Each row is a point on a landscape with many peaks, with its height.
A climber steps from a point to the highest of its 4 nearest points, and stops where none of them is higher. Distance is the straight distance between rows; heights are no part of it.
bav: [191 135 142  77 197 113 165  76  35 158  99 149]  (h 351)
Puron: [108 167 124 208  92  59 101 139 181  70 180 170]  (h 204)
gov: [106 160 137 145 107 102  85 112 174 112 145  97]  (h 720)
totu: [115 103 104 159 106 139 121 165 163  98 135 147]  (h 593)
Madag: [168 117 125  81 173 137 156  79  67 158  93 125]  (h 279)
guvo: [105 157 131 159 104 105  85 123 180 104 149 110]  (h 792)
katam: [123 105 108 121 128 156 136 146 134 134 116 123]  (h 289)
tes: [111 107 105 188  96 117 118 162 170  69 150 163]  (h 282)
Dusu: [150 119 122  92 160 150 158 114  87 160 103 124]  (h 350)
vapid: [110 141 130 140 113 126  94 110 165 124 130  96]  (h 459)
Zefa: [114 147 141 125 111 120  90  89 152 126 129  79]  (h 431)
Bev: [144 135 150  95 161 148 181 161  68 177 126 152]  (h 705)
vokor: [109 133 115 168 103 116  97 139 177  98 143 129]  (h 480)
mogiz: [188 125 136  78 184 117 153  63  43 149  88 137]  (h 114)
Tosa: [119 122 116 141 114 138 105 122 157 125 122 108]  (h 148)
nonu: [144 115 122 101 145 142 131  80 109 148  94  94]  (h 524)
dos: [168 116 125  89 163 132 143  63  77 152  87 110]  (h 456)
Kisa: [112 135 115 208  86  85 105 144 179  64 162 173]  (h 39)
fupaz: [158 134 139  88 176 145 176 131  61 181 116 143]  (h 637)
vipit: [114  90 112 152 105 140 137 180 148  93 139 166]  (h 540)
Zeka: [111 108 106 174  98 125 116 160 174  86 141 153]  (h 791)
bep: [120  93 114 139 116 149 140 179 140 112 133 153]  (h 532)
gab: [122 117 111 131 121 144 119 125 148 129 118 108]  (h 91)
kasan: [154 115 120  91 158 143 144  85  88 157  95 109]  (h 647)
zazez: [119 145 146 119 116 121  90  76 145 131 124  73]  (h 317)
Bado: [127 104 116 113 133 157 150 154 118 145 118 134]  (h 273)
vup: [120 104 128 118 127 153 162 192 109 135 130 159]  (h 473)
Nusa: [127 114 139 107 131 159 171 185  96 153 128 155]  (h 663)
Rig: [121 101 116 125 124 153 149 171 128 127 125 147]  (h 475)
Zim: [111 119 110 173 103 125 105 151 172  95 139 142]  (h 511)
Dami: [100 181 152 134 107  84  75 113 175 106 161  99]  (h 502)
vezu: [107 161 148 133 109 107  83  99 168 120 143  82]  (h 611)
bik: [131 111 125 104 141 157 166 163  99 155 120 143]  (h 438)
lefa: [109 144 118 177 101  98  90 137 184  91 154 133]  (h 854)
migo: [117  91 127 133 110 149 154 199 126 112 139 169]  (h 492)
Meb: [157 123 128  90 169 143 166 116  71 170 108 133]  (h 498)
sata: [126 124 122 122 126 139 113 100 137 138 109  93]  (h 68)
ture: [110 151 121 217  88  64 103 139 176  59 178 175]  (h 115)
Galaz: [141 120 129  98 157 156 170 148  83 168 117 138]  (h 609)
mumes: [130 130 155 106 147 153 178 183  79 171 132 161]  (h 581)
mavo: [181 132 141  79 192 123 171  96  45 172 107 145]  (h 795)
met: [147 123 131 103 134 132 122  61 111 142  96  88]  (h 662)
Pemi: [128 110 110 112 134 155 143 133 121 143 110 123]  (h 156)
vub: [128 138 144 114 120 123  98  68 137 134 109  75]  (h 246)
teko: [108 146 119 192  95  90  91 139 184  78 162 148]  (h 536)
setol: [107 179 164 114 105  89  80  95 166 114 161  79]  (h 310)
vemo: [113 170 167 109 113 105  82  75 152 122 143  73]  (h 161)
bup: [ 98 169 136 168 102  82  78 132 182  95 167 122]  (h 722)
Midur: [143 114 118 101 151 153 149 115  99 156 102 120]  (h 217)
noban: [137 116 121 102 151 155 160 141  98 160 112 130]  (h 425)
goga: [123 112 148 114 127 153 170 201  92 149 139 170]  (h 420)

Where does a climber stop that starts at each point below?
bep -> Zeka
gab -> Zeka
vemo -> lefa
Pemi -> Bev
Kisa -> lefa
vapid -> lefa
Zefa -> lefa
migo -> Zeka

Call two points neighbours if one is among the 4 nearest of the other. Go from one point of each pair to the other, from neighbour to neighbour, staying as high as possible. Name the lowest point that can't be avoided.
Zeka, Nusa -> vup
Zeka, lefa -> vokor
Nusa, Bev -> mumes
